Each row is a point on a landscape with many valleys, with its height.
From any point a ball rolls to the lowest of the 6 points nearest to it. It stops when none of these is lower. Distance is the straight distance between rows; heights are no part of it.
Tevo height 0.69: [ 12   3  21  26   2  -9  19   5   1  21 -17  14   3  -3 -10   4   5  15
 -18   6   4  16]
Foru height 1.46: [  7  -6  10   0  12   9   9  -5   4   4  -6   4  10 -15  -4   8  -6   2
  17   6  -1 -10]
pek height 1.44: [ 15   0  16  17   0  -8  16  10  -3  21 -15  10  -6  -8 -14  -3   4  18
  -7   9   6   5]
bisak height 3.71: [  5  -3 -10  -1  -8 -15  -3  20 -12   7   4   3 -22  23   0 -21  -5  13
 -14 -21  11  17]
fen height 1.16: [  7   4  23  23   1  -6  13  -6   2   5  -5  16  10   3  -5  15   6   9
 -29  -5   0  13]
boko height 1.90: [ 14  -2   8  13  -1  -7  17  11  -6  12 -13   7  -6  -3  -9  -7   4  17
 -11   1   6  12]
Menom height 2.55: [  9   3  16   7  18   9   9  18  14   4  -8  -9   2 -13 -14 -15 -10   4
  54  -9  -2 -12]
tirov height 1.71: [ -7   1 -18  -7  -8  -1 -13   5  -6 -13   0  -8 -16   6   8 -12   6  -1
  -3   1  -4  -2]
Pidit height 1.23: [  3  -7  17 -12  15   9   5 -20   1   1  15  12  30 -14  -3  22 -10 -14
  13   1   5  -9]
vep height 2.22: [ -6  -1  10  -3 -16 -14 -12  18   7  -7   6 -10 -24  15  -6 -29   0  17
  13 -23 -10   4]
puvu height 0.87: [  0  -9   6 -17  13  12   3 -20   4   2  11   7  19 -14  -5  16 -14 -18
  29   4   5  -9]
gaf height 4.49: [  5  -2 -10   1  -3  -8   1  10 -14   1  -4   6 -16  17  -1 -10  -1   8
 -26 -14   9  15]
zomes height 1.12: [ 19   1  17  25   2 -18  22  21  -2  30 -13   5 -13  -4 -12 -13   3  23
  -1  15   7   8]
lota height 1.95: [ 19  -4  12   7  13  12  11  11   8   8 -16   2   3 -15  -7   0   0  10
  20   7   1  -9]
gifa height 1.01: [-17   3 -24  -5  -5   5 -14  -1  -1 -12  10 -15 -13   4   9  -6   2  -9
   5   6  -8  -7]
zum height 1.96: [  7  -7  10   7 -12 -14   3  20   1   9  -5  -4 -18   8 -11 -29   3  21
  11  -7   0   3]
Vesu height 1.27: [-10  -2 -13 -18   3   7  -3  -3   5 -11   4 -16   2  -5   5   0  -4 -17
  20   6  -6 -10]
Let height 4.23: [ -8   1   4  -5  -2   2  -6 -24   1  -5  13   6  23   0   8  23   5 -14
 -19  11  -3  -4]
Mamaz height 4.32: [  2   0 -13  -5  -2   3  -5  -3  -8  -6  -1   0  -8   8   7  -1   3   1
 -14   3   0   4]
buz height 2.50: [ 22   1  12  20   2 -11  14  19  -2  27 -11  -1 -15  -9 -13 -16  -1  22
   6  13   6   0]
Nubo height 1.93: [-11  -6  -7 -18   7   8  -8 -26  -1   4  17  -3  19 -11   6  18 -10 -27
  19  11   1  -9]
sasaf height 1.17: [ -4   6  11   7  -4  -4   0 -16  -2  -6   6  16  20   7   9  22   7  -7
 -27  -7  -1   9]
Zona height 2.27: [ -8  -9  12  -9   1   2  -6 -29   2  13  21  12  36  -9   3  28 -10 -22
   1   5   3 -11]
keli height 2.52: [ -2   4   2   2  -3  -1  -4 -16  -4  -5   3   9  14   5   5  19   5  -7
 -29   2   0   5]
Pim height 2.07: [  9   0  14  11   4   1  10  -4   0   5 -11  13   8  -4  -4  13   5   8
 -20   0   1   5]
Pigo height 1.47: [ -6  -2 -11 -12   0   4  -8  -4  -4  -8  -2  -7  -1  -3   4   0   2  -4
   0   9  -2  -3]
gosi height 3.32: [ 15  -3  12   7   7   2  10   7   1  10 -11   7   6 -12 -11   2  -1  15
   0   6  -2   1]
kag height 1.49: [ -2  -1   2 -12   9  10   1  -4   5  -7  -6  -3   8 -15  -1   3  -5  -4
  22   2  -4 -10]
tufu height 2.05: [ 17   3  15  11  16   4  11  18  16  12  -9  -8  -3 -17 -16 -15  -7   9
  46  -2   4 -10]
todi height 1.91: [-13   2 -16  -8  -3   6 -11 -18  -7  -6  13  -2   4  -3   8  13   2 -17
 -12  15  -3  -1]
zepev height 1.69: [ 13  -3  11  -1   9  11   8   5   5   1 -10   2   3 -10 -11  -4  -6   9
  26  -1  -5 -11]
luvim height 4.48: [  9  -4   5   0   4   4   5   3  -6   0 -12   8   4  -7  -6   2   2  10
  -5   2  -1   2]
nom height 3.66: [-14   0  -8  -7  -2   4 -14 -26  -6   3  20   0  17  -3  10  21  -1 -24
  -8  18  -2  -4]
gedup height 1.64: [ 13   0   6  -4  15  11  12   6  11   2  -7  -1  10 -17 -11  -2  -9   2
  39  -2   1  -6]
rigu height 0.74: [  9   2   6   5   2   0  11   2  -5   5 -11  14  -1   2  -4   5   6  11
 -18  -4   4  14]
Bola height 1.92: [  4   2  10  -5  18   8  11   6  13  -2   2  -7   9 -12 -11  -8 -13  -8
  49 -10   2  -7]
tig height 0.91: [ -5   6  18  16  -5  -6   2 -15   4  -7  11  16  24   8   4  24   6  -1
 -29 -12  -5   9]
Kap height 2.63: [-14   0   1  -6  -2  -2  -9   7  15 -17   0 -17 -10  -4   0 -19  -3  -3
  28 -12 -14 -11]
bipe height 1.88: [ 16  -2   4  15  -4 -14  19  23  -9  19 -10   8 -10   8  -8  -9   0  18
 -18  -5  14  16]
Kaduv height 2.06: [ 16  -5  13  15   7  -4   8  20  10  15 -11  -5  -8 -10 -18 -22  -1  20
  23   7   4  -5]
Bada height 2.08: [ -5   9  -1   6  -7  -2  -8 -20  -2  -5   9  10  14  11  13  23  10 -10
 -33   0   0   6]
pufi height 1.07: [ -2  -8   3 -14  10  15   2 -17   5   2  12   4  20 -16   3  17  -9 -15
  20   3   3  -8]
vefi height 2.19: [  0  -2   0  -1  -5  -6   0  16  -2  -6  -7 -10 -13   3  -5 -19   2  17
   9  -7  -4  -2]
bok height 2.17: [ 19  -5   9  19  -5 -24  15  28  -8  27  -2   1 -20   6 -12 -19   1  23
  -6   1  14   7]
Dilo height 2.82: [ 10   5  16   6  23   9  11  15  21   5  -4  -9   6 -12 -16 -18 -10  -1
  56  -8   3  -9]
dupiv height 1.70: [  3   2   2 -10  14  10   6   1  13  -4  -3 -11   6 -14  -5  -4  -9  -6
  39  -9  -7 -14]
Non height 3.11: [ 11  -2   4   1  -1  -2   4  16  -4   0 -11   4 -12  -4  -9 -13   1  15
  -2  -1   1   1]
pemi height 3.15: [ -4  -3  -9  -5 -10  -4  -5  14  -7  -7   1 -10 -19  13   2 -24   2  10
  -2 -16  -1   6]
tugeg height 3.77: [  5   5 -15   5   0  -6   2   7 -13   6  -4   9 -16  25   3  -1  -5   1
 -35 -22  17  21]
Vem height 2.92: [ -6   4 -22  -5  -3   5 -14  -1 -12  -9   8  -4 -17  14  10  -1   5  -5
 -19   4   7   2]
getof height 1.38: [ -8  -3  -7 -14   7   9  -6  -9  -1  -7   1  -7   3  -9   5   6  -2  -9
  13   9  -5  -7]
kod height 2.84: [ 21  -3  13  16  14  -1  14  16   4  21 -11   2   1 -12 -18 -15  -1  19
  20  14   3  -7]
Kide height 1.94: [  6  -6   2  -5   0   2   4  10  -1  -4 -10   0  -6  -4  -2  -9   2  11
   7   3  -3  -2]
siki height 3.36: [  2   7  -6   4   0  -3   3  -8  -4  -3   0  13  -4  20   5  12   2  -4
 -38 -12   8  23]
sorol height 2.13: [ 20   0  15  26   9  -9  17  15   3  34 -11   0 -12  -7 -14 -14   2  23
   7  18   9  -3]
vifis height 1.05: [  9   4  24  22   2  -2  17  -4   0  12  -7  13  13 -14  -5  13   7  12
 -22   0  -1   8]
sorob height 3.00: [-10  -2  12  -2   1   0  -4 -23   0   1  13  13  29  -3   9  28   6 -15
 -18   1  -3  -5]
fud height 3.35: [ -4  -1   9  -3  -1   0  -3  18  17  -7  -2 -15  -4  -1  -8 -20  -2  10
  35 -11  -9  -9]
gasa height 4.76: [  1   9 -21   5   6  -7  -4   0 -10   4  -1   7 -17  34   9   3  -8  -4
 -39 -21  18  17]
nopu height 1.40: [-14   3 -15 -14  -2   9 -12 -22  -3   1  12  -9   8  -9   9  18  -1 -23
   8  18  -1  -5]
Vedo height 3.49: [ -2  13 -20   7   1   0  -6  -7  -9  -4   0   8 -11  28  11  10  -3  -6
 -41 -17  15  23]
pelin height 1.03: [-19   6 -28  -5  -7   9 -18  -9  -1  -6  16 -15  -4  -5  15   5   1 -26
   9  26  -5  -6]
Leg height 1.14: [ -9   2 -22  -7  -5   7 -15 -15  -5  -7  10  -4   3   0  14  12   3 -20
  -9  20   1  -3]
sozo height 6.35: [ -2   4 -12  -4  -4   0  -4  -4 -12  -5   1   4 -10  13   9   3   3  -4
 -25  -1   5  11]
Numak height 1.66: [ 16  -1  13   6   7   0   7  20   9   7 -12 -10  -5 -10 -15 -21  -2  15
  28   2  -1 -12]
Geke height 3.68: [ -8  -3  10  -8   1   4  -5 -27   2  -1  10   9  26 -10   4  27   0 -14
  -9   7  -3  -8]
lalo height 3.45: [  5   4  14  -3  14   3   5  13  21  -1  -6 -14   6 -11 -12 -13  -7   1
  51 -15  -7 -12]
supog height 0.37: [ 12   1   0   5  -5 -12  13  15  -9   8 -13   9  -7   9  -2 -10   0  16
 -21 -11   9  13]
Nesip height 4.90: [  7  -6  14   1  11   9   9 -10   2   3  -4  13  23 -14  -3  19  -2   0
   1   7  -1  -7]
Godiv height 0.86: [  4  -4  10  -1 -13  -9  -4  20   7  -1  -1 -10 -17   5  -7 -29   1  20
  15 -10  -8  -2]
nelal height 1.51: [ -4  -3  -7 -11   4   7  -1  -3   2  -6  -9  -5   2 -10  -1   0  -1  -6
  20   0  -5  -8]
fuva height 1.42: [ -9   2  -8 -15   7   9  -6 -13   6  -3   8 -12   9 -14   3   8  -8 -19
  27   7  -4 -13]
kozog height 3.86: [  2  -5 -11  -2 -11 -16  -2  20  -7   3   4  -2 -24  20  -1 -23  -3  15
  -9 -24   7  11]
Sil height 3.67: [ -9   0  -2 -10  -1   5  -9 -20  -7  -1  11   3  15  -4  10  24   1 -16
  -8  13  -1  -6]
Paru height 1.11: [-20   0 -20  -9  -6   7 -13 -13  -1  -5  12 -12   2  -6   9   9  -1 -24
   8  20  -1  -2]
Lufas height 2.53: [-23   4  -7  -8  -9   3 -12   7  13 -15   6 -22 -14   0   5 -15   5  -9
  25 -11 -10 -11]
gilir height 4.77: [ -9   1  13  -1  -7  -4  -8  13  23  -9   1 -15 -10   1  -7 -26  -1   5
  35 -19 -15  -8]
Tizoz height 1.21: [-10   1 -15 -13  -1   4  -8   0   3 -13   1 -13  -9  -2   7  -5  -2  -7
  16   5  -8 -12]
vam height 1.09: [-22   2 -26  -6  -7   5 -12  -4   0  -8  15 -19  -6  -6  11  -2   1 -18
  16  18  -6  -4]
guva height 3.01: [  8  -7  -3   7 -14 -26   3  29 -13  16   7   2 -24  25  -8 -29  -7  19
  -7 -26  13  15]
sigib height 2.32: [  3  -3  11  -2   7   3   6  15  18  -5  -6 -10  -1 -12 -14 -14  -5   6
  40  -8  -8 -13]
mut height 1.26: [-16   3 -18 -14   0   9  -8  -9   3  -7   8 -16   1  -6  11   4  -3 -18
  25  12  -6  -9]
zilor height 3.87: [  4   4 -14   4   2  -8   1   7 -13   6  -4   5 -17  23   4  -7  -5   7
 -28 -20  15  17]
Pizu height 3.89: [-17   1   9  -1 -13  -7 -14  13  17 -12   5 -19 -18   5  -5 -25   0   8
  22 -15 -16  -4]
kov height 1.76: [ 1 -3 -2 -9  2  6  0 -4 -1 -6 -6  1  7 -8  0  3  1  3  5  8 -2 -7]
soti height 2.68: [ 14  -5   8  11 -10 -17   9  29  -6  15  -3   0 -21   9 -11 -29   0  24
   3  -7   5   6]
bon height 1.52: [  6  -5   8 -13  14  11  10  -7   5  -3  -1   2  10 -14  -6   6  -9  -7
  32   3   2 -10]
degu height 1.50: [-15   5 -20  -6  -5   3 -12   0  -7 -12   5  -8 -13  12  11  -4   7  -7
  -9   5   0   2]
lorin height 5.54: [  5   2  -3  -1   0   2   7   0  -8  -4 -12   8  -1   4   1   6   3   6
 -16   0   1   4]
toluk height 1.58: [  2  -2   8   2  -7  -8  -2  17   6  -2  -7  -8 -15   1  -9 -22  -2  20
  13 -13  -6  -3]
mefil height 1.02: [  2   6  21  23  -1  -8   9 -11   5  -5   1  16  24   2   1  19   7   3
 -30 -12  -9  10]
tene height 1.25: [ -2  -5   6 -11   8  12   0 -14   1  -2   0   5  17 -14  -1  15  -5  -9
  14   6  -3  -8]
lopa height 3.25: [  1   1   2   4  -4   0  -2  -7  -3  -5  -2  13   7  10   3  16   2  -4
 -28  -1   2   8]
Pif height 2.54: [ 14   0   7  12   1  -4  14   8  -2   8 -17  10  -4  -1  -7   0   7  14
 -15   1   6   9]
dep height 1.35: [ 12  -6   8   1   3   6   8  13   5   1 -14   0   3 -12  -8 -11  -2  13
  17   5  -1  -6]
guzes height 2.25: [ 16  -2  12  19  -1 -14  15  27  -1  27 -10  -2 -16  -3 -15 -20   2  25
   7   3   9   3]
tilof height 3.20: [  5   1  13   5   4   1   4  -6  -2  -1  -6  12  14  -8  -3  17   6   2
 -18   1  -4   4]
Sutam height 4.25: [ -4   1   0  -2  -2   2  -1 -11  -6  -7  -2  13  12   3   7  13   7  -1
 -27   2   1   6]
mip height 0.83: [ 19   5  19  29   2 -14  21  15   2  30 -15   7 -11  -4 -14  -2   4  20
 -13  13   7   6]
lorad height 2.93: [ 17  -2  10  11   3  -3  11  13  -3  15 -16  10  -4  -7 -10 -10   3  19
  -2   3   5   2]
Gote height 1.75: [ -7  -8   5 -20   6   3  -2 -31  -1  12  25   6  29 -10  -1  24 -17 -23
  19   6   6  -9]
pili height 0.72: [-11  12 -26   4  -5   6 -16 -14 -11  -6  15  -3  -4  15  11   9  10 -23
 -30  14   6   6]
Dure height 3.09: [-11  -5   2 -14  -1   2  -9 -29  -1   7  18   3  25  -8   8  26  -4 -19
   0  12   2  -8]
tunop height 2.04: [ -6  -3   3  -6  -7  -2  -3  11  12 -10  -4 -15 -13  -1  -3 -21  -1  10
  20 -12 -10  -8]
gev height 1.00: [-17   2 -23 -10  -3   4 -12  -9  -2 -10  10 -16  -4  -2   9   2  -1 -17
   9  13  -6  -5]
Suvi height 3.90: [-12   3 -10  -4  -3   5 -12 -24  -4  -3  14   1   9   1  12  19   2 -19
 -18  14  -3  -2]
gud height 2.70: [  9  -3  22   9   2   2  10  -3   1   6 -10  12  14 -10  -5  10   3   7
 -10   5  -5   3]
musev height 4.34: [-14  -2   5  -4  -6   1  -9 -29  -1  -1  16   7  27  -3   9  25   2 -20
 -12  10  -1  -6]
Kiv height 0.95: [ -8   6 -16  -9  -3  -2 -11 -11  -8  -7   5  -5   0   3   8   7   6  -8
 -11  10   2  -2]
mimam height 0.45: [  6  -8   8   0  -1  -3   7  17   7   0 -12  -4  -6  -6  -7 -20   2  17
  19  -4  -5  -4]
zaz height 1.60: [ -2  10   0  14  -4  -8  -4 -17   2 -10   8  12   6  18  11  21   6 -10
 -39 -13   4  15]
karez height 1.37: [ -6  -2  -3 -13   4   8   2  -4   8 -12  -1 -10   5 -12  -2   0  -6  -8
  29   2  -7 -11]
nog height 2.51: [  3   6   3   5  -2  -6   6  -4  -5   1  -6  11   1  14   3  16   1   5
 -34 -11   3  18]
nida height 2.16: [ -3  12 -10  14   0  -3 -10 -16  -1  -4   9   8   0  31  11  21  -1 -16
 -45 -12  13  18]
Zaro height 0.99: [ -2   5  26  18  -2  -7   2 -13   5  -2   6  16  27   1   2  24   7  -2
 -28  -8  -8   2]
libu height 3.38: [  0   8   0   2  -1   0  -6 -16  -8  -3   5   9   5  11  10  20   6  -7
 -31   1   1  12]
taser height 1.87: [ 17  -1  13  11  14   4  10  18   7  11 -12   2  -4 -16 -12 -15  -5  13
  28   6   3  -8]
Nomu height 3.48: [  2   4  17   1   6   1   4  19  21  -3  -6 -13  -2  -6 -11 -21  -8   6
  42 -13  -7 -12]
Tati height 5.25: [ -1  -3  -6  -8   0   4  -2  -8  -6  -8  -4   3   2   3   7  10   5  -4
 -20   7  -3   2]
Goga height 0.47: [ -6   9 -18   0  -6   6 -10 -11  -9  -6   8  -1 -10  14  10   8   2 -14
 -27   5   8   3]
meka height 4.35: [  6  -2  -4  -1  -4  -4   4  10  -5  -4  -9  -2 -12   3  -3 -11  -2   9
  -5  -4  -2   3]
Zaf height 1.74: [ 10   0  16   4   7   3   5  19  13   3 -12  -4  -2  -8 -10 -16  -4  13
  36  -4  -2  -9]
vas height 1.04: [-18   1 -23 -10  -4  13 -13 -20  -3   3  18 -13   8  -4  12   9  -5 -22
   6  23  -1  -3]
mal height 1.67: [-11   8 -29   2  -6   8 -18 -16  -7   0  21  -6  -3   9  18  10   5 -24
 -18  25   2   4]
sed height 0.49: [  0  -3   1  -6   0   4   3  -5  -4  -6  -5   8   3   2   0   7   3   0
 -11   3  -1  -1]
teg height 3.10: [  4  -7  -2   2  -8 -20   1  25  -6  10   4   1 -23  18  -6 -29  -4  21
  -2 -19  11  12]
vap height 3.05: [ 14  -1  12   7   5   2  11  13   2   9 -14   7  -2 -13  -9  -2   2  17
   7   7   2  -3]
begut height 1.06: [ -8   4  20   9  -2  -8   0 -18   4  -2  11  14  24   2   3  26   6  -7
 -24  -6  -6   2]
suv height 1.39: [ -9   0 -19  -8  -1   4  -7  -4  -6  -9   0  -7  -6   1   7  -1   3  -8
  -7   6  -1   0]
Kip height 5.45: [  3   1  -5  -3   0  -2   2   0  -7  -1  -6   9  -5  10   3   8   4   4
 -26  -3   5   9]
Mami height 1.57: [ -1  -3  -7  -8   6  10  -3 -10  -4  -6  -4  -2   8  -8   2   3  -2  -3
   8   6  -2 -10]
rerog height 2.35: [ -7   1 -10  -7  -7  -2  -8  11  -7 -11   5 -11 -16  10   6 -21   1   5
  -2  -8  -7  -1]
muvul height 1.62: [ 13  -1  10  -7  24  15  17   1  10   2   2   0  14 -18  -9   2 -10 -12
  45  -3   4  -9]
Gule height 1.45: [-16   0 -10 -11   4   7  -6   3  12 -13   4 -16  -4  -7   4  -9  -3 -10
  29  -2 -12 -16]
dugi height 0.96: [-17   4 -27  -6  -8   9 -17  -5  -2  -6  14 -17  -9   1  12  -5   3 -19
   5  12  -4  -5]
bora height 1.63: [ -4   0   3  -7   4   7   1   6  14  -8  -5 -13  -2  -8  -9  -5  -7  -3
  32  -4  -8 -14]
git height 5.71: [ -7   3 -10  -5  -4   3  -7 -19  -6  -7   5   5   8   6  12  17   8 -12
 -24  10   3   0]
bopal height 3.12: [ -3  -6  19  -4   5   4   0 -22  -2   3  12  14  32  -8   1  23   0  -9
  -7   0   0  -9]
tos height 2.80: [-12   9 -22   6  -6   3 -13 -20  -8  -7  16   3  -2  18  16  16   7 -20
 -36   7   6  12]
tikof height 1.08: [ -2   8  16  17  -6  -6   2 -12   2  -6   4  14  14  15   4  26   9  -7
 -37 -12  -2  15]
Sorib height 1.81: [  5   2   7  10  -3  -3   6  -8   0  -3  -4  17   9   8   2  14   7   2
 -33  -9  -1  15]
dufur height 4.27: [ -8   8  -8   2  -4   5  -9 -19  -6  -6   8   6   5  14  11  17   8 -13
 -31   7   7   8]
gaz height 0.59: [  9   4  -8   7  -1 -11  11  13  -8   4 -11   6 -16  15   3  -5   0  11
 -26 -15  12  17]
Bub height 2.30: [ -3  -5   6  -9   6   6  -3 -16  -4  -4   2   8  14  -7   4  19   0  -8
  -2   6  -3  -4]
nor height 5.56: [  1  -1 -17  -4  -6  -1  -5  12 -12  -4  -2  -6 -19  17   3 -16   1   8
 -13 -12   4   5]
zolob height 1.85: [ -1  -1  16   5   0   2   3 -16  -1  -5   4  13  22  -1   4  25   3  -8
 -21  -1  -5   1]
ludu height 1.43: [  2  -5   0 -12  11  11   4  -9   3  -4   1   2  11 -12  -1   6  -8 -11
  22   1  -4 -12]
Fuvim height 1.55: [ 12  -2   8   5  -1  -2   2  17   0   6 -14  -1  -8  -4  -9 -17   0  19
  11  -3   2  -6]
vod height 3.19: [  7  12  -8   7  -3  -8   6   6  -7  -2  -6  13  -9  22   2   3  -1   3
 -33 -12  13  20]
Dol height 2.83: [  0  -5  -1  -3  -9 -12 -10  19  -6  -3   8  -3 -24  19  -2 -28  -2  15
  -2 -16  -1   6]
peke height 1.68: [ 19  -3  13   4  15  11  11   7   9   7 -12   0   5 -13 -13  -4  -8   2
  31   3   2 -11]
komi height 1.53: [ -5   7   6   4  -4  -3  -3 -18   1  -4  10  11  19  10   7  22   6 -11
 -31  -8  -5   4]
buf height 2.58: [  1  -1  -7  -9  -2   5  -3  -1  -6 -10  -3   2  -3   0   3  -2   3   3
  -4   3   0  -2]
zafeg height 6.69: [  2  -1  -9  -5  -4  -5   2   7 -12  -6  -8   4 -12  12  -1  -6   2   9
 -20  -5   2   8]
zuso height 3.54: [  9  -6   0   0 -10 -16   4  20  -8   8  -1  -2 -21  14  -7 -23   3  18
  -6 -11   4  13]
rekis height 1.61: [ 0 -3  0 -9  4  8 -1  4  2 -7 -8 -8  0 -8  1 -6 -1  2 17  0 -6 -9]
kofa height 0.78: [-22   5   4  -4  -7  -4 -15   6  20 -12   6 -18 -11   2  -2 -22   1   1
  28 -20 -18  -8]
reto height 1.79: [  2  -4  -2  -7  -2   0   2  12  -1  -7  -7  -5  -4  -4  -2 -12   4  11
   9  -3  -2  -2]
rik height 2.49: [ 12  -7   3  12 -11 -21  11  30  -6  21   1   5 -20  15  -7 -28  -1  19
  -6 -17  19  18]
natig height 1.89: [  0  -5   4  -2 -13 -13  -7  16   1  -6   3  -8 -17  12  -5 -26   2  15
  10 -16  -4   4]
gen height 1.18: [  9  -4  11   7  -2  -6   0  22   7   6  -6  -9 -10  -6 -13 -22  -1  21
  25  -3  -2  -5]
gaseb height 2.11: [ 17  -6   6  13  -3 -21  14  28  -8  21  -6   7 -19  13 -10 -19   0  24
  -6  -4  14  14]
pinim height 2.12: [ -8   4   3 -10   3   2   0   4  16 -13  -4 -13   3  -6  -5 -14  -4  -4
  36 -14 -10 -17]
Kot height 1.72: [-18   0 -18 -13  -3   7 -10 -22  -2   1  19 -11  13 -11   6  19  -8 -25
  10  22   0  -6]
Vatom height 2.36: [-12  -1  -6  -4 -16 -11 -16   9   4 -15   6 -14 -23  11   2 -25   5  10
   9 -14  -9  -1]
buve height 3.18: [ -5   0   9   1   0   2  -3 -21   2  -2   7  10  20  -3   6  23   3  -9
 -15   4  -6  -1]
Lova height 4.03: [  5  -1   9  -1   5   5   5  -8  -2   2  -7  13   9 -11   0  11   0   8
  -7   2   2  -3]
maba height 4.50: [ -6   9 -20   2   0   3  -3 -13  -9  -8   4   1  -3  19  11  10   3 -13
 -38  -2   9  11]
dag height 1.28: [ 7 -7  4 -5  5  2  3 10  1 -3 -8 -3 -3 -8 -4 -6  2  7 16  3 -7 -6]
Zat height 6.05: [ -3   8 -13   0  -2  -1  -3   0  -8  -4  -2   3 -12  20   8   5   0   2
 -30  -8   6  11]
suram height 1.36: [-10  -3  -4 -14   1   4  -2   9   4 -12  -3 -12  -4  -5   2 -11  -2  -4
  25  -3  -9 -12]
zefum height 0.42: [ 14  -1  12   4   9   8  10   2   4   7 -14   6  11 -14  -6   3  -4   6
  10   8   0  -3]
meziv height 3.04: [  7  -7   6   4 -16 -23   0  24  -4  14   7  -4 -25  20  -9 -31  -5  20
   2 -22   5  10]
buteb height 0.41: [-15   3 -26  -2  -6   7 -20 -22  -1   8  16 -11   8  -6  16  16  -3 -30
  -1  32   0  -3]
rase height 1.86: [-16   5 -16 -10  -4   8 -17 -22  -2  -2  13  -1   8  -1  10  18   1 -21
 -11  22   2   0]
tama height 0.97: [-14   2 -23  -7  -4   7 -11  -9  -7  -8   9 -12  -6   0  12   5   1 -15
  -5  14  -6   0]
gep height 1.59: [  9   2  12  15  -2  -5   8  -3  -1   5 -11  16   5   2  -3  11   5   6
 -31  -6   3  15]
Gison height 1.15: [  0   2  18  14   1  -3   5 -11   2  -1   4  14  24   1   0  23   6  -1
 -25  -7  -2   5]
zafi height 1.10: [-20   4 -19  -7  -5   5 -13  -3   4 -13  11 -21  -8  -2   9  -5   0 -16
  14   6 -11  -9]
tonun height 1.98: [  6  -2  23  11   1  -3   8  -6   2   4  -2  17  24 -10   2  23   3   5
 -15  -1  -2  -1]
Nusop height 2.69: [ 20  -1  19  22   9  -2  15   7   0  19 -17  10   0 -14 -13  -2   3  17
   2   9   3   0]
lelip height 1.54: [ -2  -2  -3 -13  11   9   4  -5  10  -4   2 -10   7 -14  -1   5  -8 -13
  38  -2  -1 -13]
Fiva height 4.24: [  7  -1   6   2   1   3   8   1  -2  -1 -10  11   7  -6   2  10   5   5
 -17   3  -1   7]
posa height 2.78: [  9  -7  -1   8  -5 -15   8  26  -5  12 -11   4 -14   7  -8 -21   2  23
  -8  -7   7   8]
duz height 2.64: [-19  -5 -15 -15  -4   7 -13 -30   0  12  25  -7  23 -10   9  22 -13 -35
   9  22   2  -4]
Fanav height 2.81: [  9  -5  -3   4  -5 -14   6  18 -11   8  -5   5 -21  20  -5 -14  -2  13
 -18 -17  15  19]
Tipe height 2.48: [ 7 -4  1 -2  3  7  4 -3 -5 -4 -9  5  9 -9  3  9  2  3  2  5 -3 -3]
lof height 5.57: [ -4   2 -14  -8  -5   2  -4  -4 -10  -7   0   2  -6  10   8   5   4  -6
 -23   3   1   3]
kek height 1.19: [-16   0 -18 -10  -8   1  -9   4   4 -16   2 -14 -15   0   6 -14   0  -2
  12  -3  -7  -9]
lur height 2.94: [ 18  -5   9  13  -4 -11  11  21  -5  14 -14   4 -12  -2  -9 -17   1  22
  -2   2   7   7]
vipon height 1.65: [  2  -2  -2  -9  10  12   5   5  10  -3  -8  -5   6 -17  -5  -6 -10  -4
  36  -1  -3 -13]
rin height 2.85: [ 15  -3   6  12  -4 -10  11  23   1  19 -15   1 -12  -2  -7 -15   3  19
   5   3   7   1]
Vopam height 1.48: [ -5  -2 -10  -7  -3   4  -4   7  -2 -14  -5  -8  -8   1   1 -13   6   2
  12   0  -8  -7]
Bod height 1.56: [ 15  -4  12  -5  16  15   6  -3   6   3  -4   4  15 -16 -12   5  -9  -2
  32   2   0  -9]
Mun height 1.13: [-13   1 -15 -12  -3   7  -7 -11  -3  -8   7  -4   3  -5   7   8   1 -13
  -1  11  -5  -2]
keve height 4.09: [  1   0   5   0   4   2   1 -12  -4  -4  -4   7   9  -5   3  13   5  -1
 -14   4  -1  -6]
Val height 0.75: [ -7  -2  10   2 -12  -8  -6  16  12  -5   5 -15 -19   6  -7 -29   2  12
  23 -17 -14  -2]
Veget height 2.86: [ -8  10  -8   5  -5   0  -7 -14  -3  -9   5  10   0  19  13  17   8 -12
 -37  -5   8  11]
genek height 1.24: [  0  -7   2  -3  -3  -2  -2  10   3  -5  -7  -6  -7  -4  -2 -16   0  10
  21  -4  -4 -10]
bepo height 1.20: [-11   2 -23  -5  -1   6 -17 -10  -8  -8  12  -4  -3   5  15   4   5 -18
 -13  18   0   0]
Lutav height 0.92: [ 11   1  16  21   1  -5  16   7  -4  16 -14  14   0 -11  -6   7   6  14
 -19   4   5  11]
tego height 0.90: [-17   3 -27  -5  -2   7 -17 -10  -3  -8  12 -14 -10   4  17   5   3 -19
  -5  18  -1  -4]
viz height 1.73: [-18   5  -8  -4 -10  -1 -14   4   2 -16   8 -16 -17   5   1 -23   4  -3
  13  -9 -14  -5]
lisi height 1.41: [-12  -2 -15 -15   4   9  -5 -13   0  -4   9  -9   7  -8   9   9  -7 -16
  18  14  -2 -10]
fibig height 2.10: [-10  -3  -5 -14  -1   9  -3 -23  -1  -3   8   1  16 -11   6  18  -2 -13
   1  11   0  -8]

Where does a ball stop that starts at each point below?
meziv -> supog
Vedo -> tig
sigib -> tego
Vopam -> tego
Let -> tig
zuso -> Val
teg -> supog
Geke -> tig
Vesu -> tego
musev -> tig
guva -> supog
